The views of a scene show one set of named points, each view turned or mirrored, shifted and resized as a whole, with a little noise and some points left out.
(in the rows, 128 means zero)

Scene 1
View 1
(93): [ 75  89 147 121 182 124  90 195  82 134 157 108  91 145 171 111 101  97
 102 142 116 177  99 119 116 127 147 146 173 147 155 110  92]
(167): [115 114 122 114 157 136  93 170  67 108 129 113  83 162 174 131  94 108
  76 129 131 164 113 134  93 144 126 110 140 155 142 118  83]
(250): [ 95  97 152 136 135 117  94 153 116 129  96 114 101 142 130 141 108 118
 117 132 125 157 140 122 124 136 151 139 147 173 171 111 133]
(36): [107  99 152 138 122 114  80 146 123 129  77 116  98 146 120 146 109 119
 118 133 129 156 151 123 119 137 155 139 140 179 181 102 139]
(3): [ 71  93 153 130 166 119 107 177  96 133 142 113 104 138 156 119 106 107
 112 136 121 161 115 121 128 132 145 141 169 158 153 125 114]
(193): [126 110 134 124 132 128  77 152  96 114  85 111  84 161 142 145  99 115
  94 133 134 159 138 128  98 142 138 123 131 169 165 103 105]
(29): [111 138 123 134 107 127 152 113  96  91  84 133 125 140 133 168 106 142
  92 102 141 117 154 141 117 159 120  80 111 180 126 157 135]
(112): [123 129 124 126 119 132 116 133  91  99  88 123 102 154 144 157 101 129
  88 114 141 138 144 139 104 154 126  96 116 174 141 132 115]
(74): [ 93  91 145 124 163 123  80 181  91 132 129 107  86 151 156 122 105 101
 104 142 121 173 114 120 111 133 147 146 160 156 165 102 102]
(251): [118 108 140 132 126 123  84 142 108 117  82 115  94 155 132 150 104 118
 104 130 133 154 145 128 109 143 142 125 134 174 169 107 123]
(199): [136 126 120 123 122 134  94 137  87  98  80 118  89 165 145 157  98 122
  83 119 142 148 144 135  93 151 127 100 116 172 151 117 106]
(11): [ 97 111 131 121 157 131 112 167  78 115 134 117  99 151 164 132  98 111
  90 125 129 155 113 129 108 144 131 114 147 156 138 129  97]
(236): [102 130 131 134 118 125 141 126  99  98  94 129 119 140 135 161 106 135
  97 109 138 126 148 138 121 154 125  94 121 177 134 148 131]
(264): [ 72 108 146 132 147 119 135 158  97 121 132 122 120 131 149 133 106 120
 108 122 123 143 126 130 134 140 136 117 153 164 137 143 126]
(196): [ 82  90 157 131 154 113  90 170 110 136 122 112 100 140 143 125 108 108
 118 137 119 167 126 118 126 131 154 146 164 162 170 110 122]
(72): [ 99 111 134 119 153 127 104 165  82 116 126 115  97 152 159 135 100 110
  93 129 128 156 118 129 109 142 132 120 145 160 143 124 101]
(20): [ 94 108 137 127 152 125 107 163  88 118 125 117  99 148 155 131 101 113
  99 129 126 156 122 129 115 139 137 122 149 159 146 123 108]
View 2
(250): [151 156 105  74 106 115  72 110 146 127  98 112 145  79  63 129 112 158
 119 109 160 162 139 189 175  92 111 148 139  95 145 140 110]
(11): [ 87 160  75  82 116  98  90 122  97 151 100 130 174  79  76 128  93 132
 156 127 139 151 154 157 164 143 125  76 145  97  89 129 110]
(196): [134 148  93  54 119 102  52 119 125 147  92 131 148  85  53 120 101 176
 106 126 174 154 154 208 177 103 101 111 136  77 135 160  98]
(264): [ 79 166  94  90 114 115  73 141 107 115 110 135 151  84  50 137 110 137
 154 120 157 123 158 170 182 141 113  73 125  73 115 141 105]
(251): [160 152 100  80  99 107  89  98 145 137  96 102 165  72  83 130 107 140
 134 106 137 180 133 167 163  93 128 161 146 120 130 119 121]
(93): [ 93 150  66  45 137  79  52 120  83 190  84 154 168  90  60 116  81 179
 120 147 169 145 172 204 168 132 101  50 150  64  98 169  89]
(72): [102 159  77  81 114  95  88 117 106 156  96 126 173  79  79 129  96 139
 151 124 136 158 150 160 163 133 125  89 145  96  96 133 110]
(112): [128 169 105 114  88 123 115 113 141 100 110  92 167  68  86 143 119 103
 172  97 118 165 130 126 165 122 140 150 140 124 114  96 132]
(193): [155 144  86  75 103  95  94  92 130 162  87 102 180  73  96 123  98 143
 139 113 124 194 135 156 157  98 133 150 160 124 109 115 116]
(199): [138 154  89 101  94 102 120  97 128 141  98  91 188  66 109 137 101 109
 164 102 107 193 133 122 154 118 149 151 157 139  97  92 129]
(29): [107 183 120 149  73 142 130 129 149  53 127  81 161  66  77 161 132  73
 200  85 113 148 128 100 176 139 149 144 125 125 116  81 141]
(236): [108 175 116 129  84 138 111 129 143  72 122  95 155  69  74 151 124  91
 183  94 124 146 138 124 176 133 140 136 126 117 122  97 133]
(3): [100 157  86  62 124 102  54 132 109 149  97 141 149  88  48 122  98 168
 125 133 175 135 161 200 180 127 101  74 134  66 118 162  96]
View 3
(167): [160 105 147 142 140 108 107 140 109 155  94 101 131 111 155 129 112 161
  97 120 164  60  98 185 129  66 118 107 141 159 108 107 134]
(264): [132 118 124 126 158 101 151 158 133 150  99  97  99 135 157 107 115 163
 129 154 123  84 119 141 103  91 105 129 132 143 103 133 169]
(72): [147 134 144 136 140 106 116 159 120 152 105  96 121 127 148 137 114 159
 118 138 143  78 104 154 124  91 113 120 129 162  95 132 130]
(93): [130 121 156 130 150  68 129 196 114 185 110  73  80 134 165 132 111 184
 121 198 150  57 108 149 124  82 104 110 136 177 102 130 124]
(250): [145 170 137 129 140 111 120 173 133 139 114  97 124 140 132 153 117 152
 130 139 116 105 115 119 120 120 111 136 120 162  80 152 131]
(74): [142 141 158 135 141  85 111 188 115 171 113  81 104 132 149 149 112 171
 119 173 144  73 104 142 131  94 110 118 131 180  92 135 115]
(20): [145 128 139 132 147 101 126 161 122 153 104  98 112 127 153 128 113 161
 116 143 137  79 110 151 119  91 110 121 134 157  98 129 141]
(112): [167 133 122 142 137 141 112 120 130 120  94 120 155 118 136 130 115 138
 107  80 132  97 107 163 117  90 121 131 131 141  95 123 149]
(251): [158 174 137 136 133 124 104 161 130 130 112 103 139 134 126 162 116 143
 123 113 117 108 111 130 127 121 118 136 121 165  74 150 127]
(36): [156 186 135 134 133 123 105 173 132 130 117  99 136 139 122 169 117 144
 129 123 112 115 112 114 125 128 118 140 116 168  70 156 121]
(193): [168 155 147 139 128 119  90 156 118 140 106 102 147 123 133 164 116 148
 107 111 144  87 100 154 136 101 125 123 127 173  82 132 114]
(236): [158 133 109 136 146 146 135 114 141 111  90 122 143 125 136 111 115 133
 123  84 113 111 118 148 103 101 115 142 129 127  99 131 175]
View 4
(29): [155 163 216 167 138 160 132 152  97 173 145  94  87 189 166 131  83 151
 142  75 105 151  84 165 116 166  77  52 102 155 140 137  93]
(250): [173 157 162 124 133  88 172 138  97 142 147 126 150 148 146 137 146 159
 114 134 141 133 109 179  64 137 155  94  94 153 125 227  84]
(20): [176 182 126 115 112  98 181 153 107 171 133  82 173 159 150 140 147 149
 128 176 114 119  95 130  89 129 135  84 127 171 150 198 119]
(167): [190 184 133 123  94 125 198 196 131 192 119  56 192 166 151 134 146 143
 128 172  84 121  70 132 123 122 104  85 134 181 187 164 146]
(11): [174 190 123 119 105 110 184 161 114 179 127  65 179 168 153 137 140 143
 136 180 100 118  88 113 105 130 123  71 139 173 159 181 126]
(264): [153 195 113 119 118  93 162 124  86 169 144  79 145 164 158 145 127 147
 146 178 117 116 106 100  87 143 133  54 141 170 127 190 105]
(193): [202 156 169 124 109 109 201 189 125 164 124 101 185 149 138 132 164 156
 100 143 115 132  77 190  91 125 130 113  93 165 171 208 115]
(3): [167 192  92 100 113  66 182 124  93 159 141  86 179 150 153 145 157 148
 131 205 128 110 114 106  71 127 162  81 136 170 131 227 107]
(72): [179 185 124 116 105 103 187 160 114 175 131  72 179 158 150 137 149 145
 128 178 106 116  86 130 101 130 128  81 129 175 160 192 124]
(93): [178 203  64  88  96  60 207 144 107 171 129  67 214 142 145 144 178 146
 125 240 117  97 102  92  79 113 165  88 150 184 151 227 125]
(36): [183 149 173 123 130  83 179 149  99 139 143 135 158 144 141 135 164 166
 101 130 145 134 108 203  58 131 161 111  78 152 132 243  82]
(236): [156 165 193 149 136 142 141 147  97 166 148  96 105 179 163 135  99 152
 142 102 110 146  91 159 103 159  98  60 103 157 137 158  92]
(112): [181 164 192 148 123 142 168 181 115 173 135  90 139 173 152 132 121 152
 125 110 100 140  75 170 116 146  98  81 102 163 162 161 114]
(199): [196 153 194 141 113 143 185 198 130 177 121  86 162 164 145 129 141 152
 110 116  98 140  70 189 112 137 100  99  97 164 179 171 120]
(74): [188 184 100  98 100  69 206 156 115 162 130  84 209 145 138 139 176 152
 113 205 123 108  99 136  76 117 159 104 125 174 151 232 118]
(196): [175 179 110 103 117  60 188 132  94 147 140 107 183 141 145 144 171 155
 114 190 139 116 116 143  59 124 177  95 114 164 131 251  94]

Which points are out of place in each view (at most two, in the order of its rows)? Write none if all are in place.
view 1 | (167), (264)
view 2 | (112)
view 3 | (72), (251)
view 4 | (250)

Scene 2
View 1
(94): [140 107 144 125  94 169 124 118 116 118  56 150 128 133 110 150 145 135
 164 137 135 147 139 122 136 101 170  91 110  98 156 169 171]
(102): [144 121 110  98 143 115 118  87 128 114  74 134 124  99 108 142 130 172
 146 109 152 139 133 138 146 113 148 145 115 123 147 146 129]
(40): [144 112 131 116 128 143 108 115 164  98 109 115 123 112 141 124 135 140
 111 124 120 153 107 117 148 126 174 147 118 133 121 152 135]
(307): [145 112 136 118 117 146 118 114 138 108  80 136 126 118 121 136 139 145
 135 126 131 148 121 123 146 114 167 123 113 118 142 159 151]
(33): [141 106 137 121 121 137 123 119 131 112  74 148 126 123 114 140 127 148
 133 122 142 140 116 124 149 113 157 116 107 114 145 159 157]
(160): [143 111 117 108 161 101 116 112 154 100 102 136 119 105 130 124 114 161
  97 103 141 135  92 127 163 134 148 161 110 137 124 147 127]
(216): [153 124 129 112 112 163  94 103 191  93 128  76 124 103 167 119 155 124
 109 132  97 175 117 109 133 126 203 158 135 144 110 149 124]
(260): [139 110 134 118 124 136 121 118 138 108  80 142 123 118 122 135 130 148
 126 120 137 142 110 123 151 119 157 127 110 119 140 157 149]
(120): [139 108 123 113 151  99 128 116 134 106  84 157 119 112 113 133 112 165
 113 104 153 128 100 128 163 128 138 143 102 126 138 152 138]
(113): [146 116 120 114 153 110 103 114 177  93 122 113 117 100 147 115 122 148
  83 109 125 147  89 120 161 139 163 169 116 146 108 146 119]
(188): [138 109 120 110 145 108 129 109 121 116  69 161 120 115 106 142 118 170
 132 107 157 128 112 134 160 119 138 133 104 117 150 153 142]
(142): [141 110 131 116 122 138 121 112 133 111  76 139 125 119 118 142 136 149
 138 123 138 143 123 125 146 115 160 123 112 117 144 157 147]
(294): [136 108 125 112 146 103 135 115 104 118  54 176 120 118  92 148 112 175
 140 106 168 120 116 136 161 115 128 123  96 110 158 158 152]
(230): [148 114 143 125 101 172 103 119 172  98 111 101 125 120 152 126 151 119
 119 140 105 167 116 108 135 121 196 133 126 128 121 160 146]
(59): [141 108 148 129 118 153 113 134 171  96 111 123 124 125 145 121 134 123
 101 128 113 154  95 108 151 129 180 134 114 127 116 160 149]
(6): [138 110 132 114 129 134 118 114 141 107  83 137 124 116 123 134 130 151
 125 119 136 145 116 124 150 120 160 133 112 123 137 153 145]
(17): [142 115 119 108 145 114 119 104 142 108  85 136 121 106 122 133 124 162
 124 111 143 139 114 130 152 121 153 146 113 129 137 150 132]
(137): [145 115 122 111 155 111 107 112 177  92 122 113 119 103 147 114 123 150
  88 110 128 146  90 119 161 139 162 171 116 147 112 144 120]
(91): [142 107 139 124 118 148 114 124 154 102  98 127 125 120 135 130 135 136
 116 127 123 150 105 113 149 121 175 129 113 124 127 159 150]
(249): [139 110 127 114 133 125 126 112 131 110  76 148 123 114 114 139 125 156
 130 116 146 138 117 125 152 117 153 132 107 119 143 153 146]
(276): [142 114 136 118 123 142 113 117 160  99 102 121 124 116 140 129 137 137
 112 123 123 151 106 115 147 125 174 138 115 129 125 158 142]
View 2
(137): [179  95 119  91 138  98  60  94 122 148 117 144 142 124  97 200 135 168
 125 155 123 130 116 170 116 121 114 184 167 112 140 149  66]
(91): [145 134  75  67 141 114  93  90 120 142 118 117 136 118 116 158 131 152
 112 134 121 144 115 156 134 145 113 165 171 137 118 135  81]
(142): [146 141  84  59 152 120 100  95 125 131 109 121 130 126 136 153 120 139
 130 117 107 150 111 159 142 140 120 150 176 142 132 123  97]
(230): [146 135  39  40 142 114  87  74 111 145 134  89 128 105 109 168 141 161
  88 150 126 132 125 155 135 160 135 164 193 154 131 145  74]
(40): [158 119  81  67 142 110  79  87 119 142 119 119 136 120 110 178 137 159
 113 144 122 137 119 162 129 140 125 170 177 134 135 140  76]
(216): [172 103  48  35 152 109  62  71 110 150 136  92 122 108  98 204 153 175
  86 172 137 119 128 165 132 154 153 174 200 145 162 159  66]
(276): [153 127  80  67 142 110  87  87 122 142 119 120 134 118 117 167 132 154
 114 135 119 140 116 158 131 141 116 167 176 137 129 135  80]
(6): [148 135  97  73 147 116  96  97 127 131 106 128 131 128 131 155 120 142
 135 117 110 149 111 158 138 134 114 154 170 132 127 124  93]
(102): [163 124 124  69 170 120  92 108 142 123  92 145 121 147 156 166 115 137
 162 105  99 148 107 167 143 114 129 138 172 125 166 115 109]
(160): [174 103 134 100 143 105  74 103 130 142 107 155 142 135 117 182 123 153
 146 136 111 143 111 170 119 110 103 179 159 106 137 135  80]
(94): [112 181  57  41 151 134 130  96 125 123 104 103 123 126 159 113 113 121
 130  93 103 165 108 143 156 156 118 125 177 161 112 108 111]
(120): [156 123 136 101 142 111  94 106 137 133  97 158 144 141 133 158 114 141
 156 114 104 154 109 163 125 117  96 162 155 111 127 122  92]
(294): [139 149 131  87 153 124 111 117 142 122  86 152 130 148 162 133 102 124
 169  88  92 164 101 159 141 115  98 136 154 124 127 101 116]
(260): [141 139  94  74 146 118 103  99 129 131 105 130 134 129 132 146 122 142
 135 116 109 155 110 154 133 137 106 153 168 136 120 123  93]
(188): [150 134 133  94 151 120 102 114 141 127  90 156 133 144 151 146 110 132
 165  99  97 161 102 162 136 113 100 147 154 119 130 112 103]
(113): [179  91 115  91 137  99  62  91 120 153 119 140 142 123  94 201 136 171
 121 161 122 130 117 171 112 124 113 189 168 110 142 149  64]
(17): [163 123 119  81 152 114  86 104 134 133 101 145 129 136 134 171 121 146
 147 118 108 146 110 165 132 119 114 155 165 119 146 123  95]
View 3
(260): [165 141 155 112 140  91 136 153 148 155 111 131 157 118 113 119 110 114
 133 118 156 167 116 112 119 132 131 158  85  98 135 134 121]
(160): [114 149 161 120 138 117 139 148 122 143  85 121 159  87 117 152 121  97
 107 119 134 185 103 125 160 119 100 165  84 105 149 120 157]
(216): [126 167 153  86 150  88 162 165 114 252  80  94 198 117 125 133 105 153
 169  76 131 179  73 122 186 118 192 164  69 143 146 165 166]
(137): [ 93 156 167 112 141 112 152 151 109 177  79 109 177  90 118 159 118 109
 120 101 130 186  94 126 186 111 113 164  81 116 146 130 169]
(249): [164 140 150 113 137 100 128 152 152 140 110 136 143 113 122 118 113 106
 122 125 150 169 117 116 114 131 124 161  86  94 138 126 121]
(307): [158 142 154 108 139  94 134 152 143 158 109 129 155 117 116 117 108 117
 134 117 152 169 113 116 121 130 136 158  80 104 137 138 123]
(142): [175 139 147 105 141  95 131 150 152 158 109 133 148 120 120 112 111 121
 136 121 153 167 115 111 108 134 142 159  85 102 135 137 117]
(17): [141 145 144 115 141 115 126 152 142 147  89 127 143  98 122 130 115 105
 116 121 134 171 102 117 129 127 121 162  85 105 144 126 141]
(33): [172 141 153 111 141  90 131 151 148 156 112 135 153 120 117 114 111 118
 136 121 154 167 114 114 113 134 138 161  82  99 137 136 118]
(40): [136 154 163 103 144  92 151 155 125 194  95 113 179 111 116 135 113 126
 145  98 146 176  99 119 162 121 148 162  78 113 138 144 146]
(94): [222 131 147 104 141  70 124 157 175 164 136 142 148 147 115  81 102 132
 160 124 178 156 128 106  73 148 167 153  81  94 124 154  85]
(113): [ 91 154 174 109 141 106 153 150 104 186  80 107 183  89 118 160 117 108
 120  98 129 188  92 127 189 111 116 167  81 117 149 132 170]
(102): [168 142 123 113 144 135 112 156 160 135  88 131 121  97 131 116 116 112
 108 129 119 166  92 115 107 134 133 159  79 109 151 122 140]
(6): [159 142 155 112 145  94 136 152 144 156 107 128 157 115 117 123 114 115
 133 118 151 174 114 115 125 130 135 161  82 102 137 135 128]
(120): [139 139 157 121 138 113 129 144 137 119 102 136 142  95 118 137 116  92
 102 132 142 177 116 120 128 123  93 160  89  92 144 111 134]
(230): [154 156 167  92 148  68 158 161 127 234 106 105 196 138 115 117 102 147
 175  86 163 174 100 115 156 130 184 161  74 123 131 166 129]
(188): [161 135 146 118 137 116 119 145 152 110 103 145 128 101 120 121 117  95
 105 138 145 171 119 118 104 133 103 159  88  90 139 116 124]
(59): [136 148 186 104 141  65 160 151 114 202 113 113 197 127 107 133 106 123
 158  97 171 180 115 118 160 122 147 163  86 111 132 149 127]
View 4
(307): [125 126 121 126 111 124 161 124 102 122 103  68 155 163  99 140 128 163
 120 134 127 157 122  96 115 134 145 139  96 144 166 133  98]
(17): [140 134 147 145 144 162 145  94 128 110 124  91 134 184 110 152 137 147
 124 136 138 157 148  81  99 157 110 148 116 116 158 106 121]
(113): [154 202 153 136 112 177 159  46  96  86 116  97  96 169 135 174 155 109
 127 152 160 168 143 116  85 162  56  90 143 106 212 104 153]
(102): [133 114 161 138 152 168 119 109 137 113 139 101 131 196  93 138 136 180
 123 133 115 153 150  65  94 156 129 178 102 118 136  91 102]
(249): [131 114 121 150 145 146 156 119 132 120 115  70 154 174 105 148 134 149
 122 134 140 160 140  83 117 152 141 160 106 128 143 120 115]
(137): [154 192 152 135 120 180 153  49 101  86 121  98  98 171 135 173 153 113
 126 153 161 165 144 114  85 165  57  97 146 104 206  96 155]
(160): [152 155 141 163 154 180 154  66 128  98 124  90 125 184 128 167 147 114
 121 146 164 164 159  94  90 173  79 132 137  98 173 102 144]
(260): [132 129 118 139 126 130 165 112 112 123 109  66 157 166 107 150 127 142
 115 138 139 163 128  97 119 149 136 142 103 138 157 135 112]
(230): [126 193 127  77  43 111 168 103  46 106  95  66 129 126 110 145 132 161
 120 154 118 164  87 135 112 116 125  78 110 161 219 139 106]
(33): [130 127 120 135 126 131 163 118 114 123 110  64 157 162 104 143 126 152
 123 136 133 160 126  93 115 138 142 147 105 142 158 132 105]
(59): [140 183 109 117  81 124 190  91  69 108  94  58 135 135 125 166 135 120
 122 148 153 170 112 133 116 136 114  86 121 142 208 147 126]
(94): [108  93  92 119 108  87 169 168  99 141  99  43 190 150  84 124 104 187
 112 125 111 160 103  90 138 117 204 164  74 172 137 157  68]
(276): [134 156 131 119 103 134 158  99  93 113 105  72 140 156 110 147 133 152
 123 144 127 164 117 108 111 137 127 119 111 139 182 128 111]
(120): [142 119 125 174 172 167 160  93 144 113 118  78 146 192 119 162 137 118
 122 135 163 165 158  80 106 167 111 160 121 111 145 115 137]
(40): [140 180 133 113  90 143 163  84  82 103 111  83 121 150 118 154 144 140
 120 147 139 164 123 118 104 141 103  98 121 134 198 121 121]
(6): [132 134 127 137 127 142 160 110 113 118 114  73 145 167 110 148 131 148
 119 134 140 160 132  97 108 143 132 143 113 132 168 121 111]
(142): [126 120 121 133 124 129 159 121 114 121 112  69 156 167  97 141 124 162
 118 131 130 158 126  87 117 138 148 149  97 144 152 129  97]
(294): [134  73 109 187 197 152 156 129 170 133 120  66 184 202  98 150 125 139
 115 120 153 163 160  55 118 166 150 205 102 119 103 124 113]
(216): [135 229 165  64  25 137 145  70  38  90 110  98  85 129 116 147 150 171
 125 161 105 160 100 133  89 120  88  55 121 143 245 109 113]
(91): [136 162 119 122  95 125 175 103  86 114  98  65 142 146 115 158 132 138
 120 140 139 166 115 114 113 133 123 111 113 143 192 139 118]

Which points are out of place in each view (at most two, in the order of its rows)? Write none if all are in place.
view 1 | (33)
view 2 | (142), (294)
view 3 | (307)
view 4 | (276)
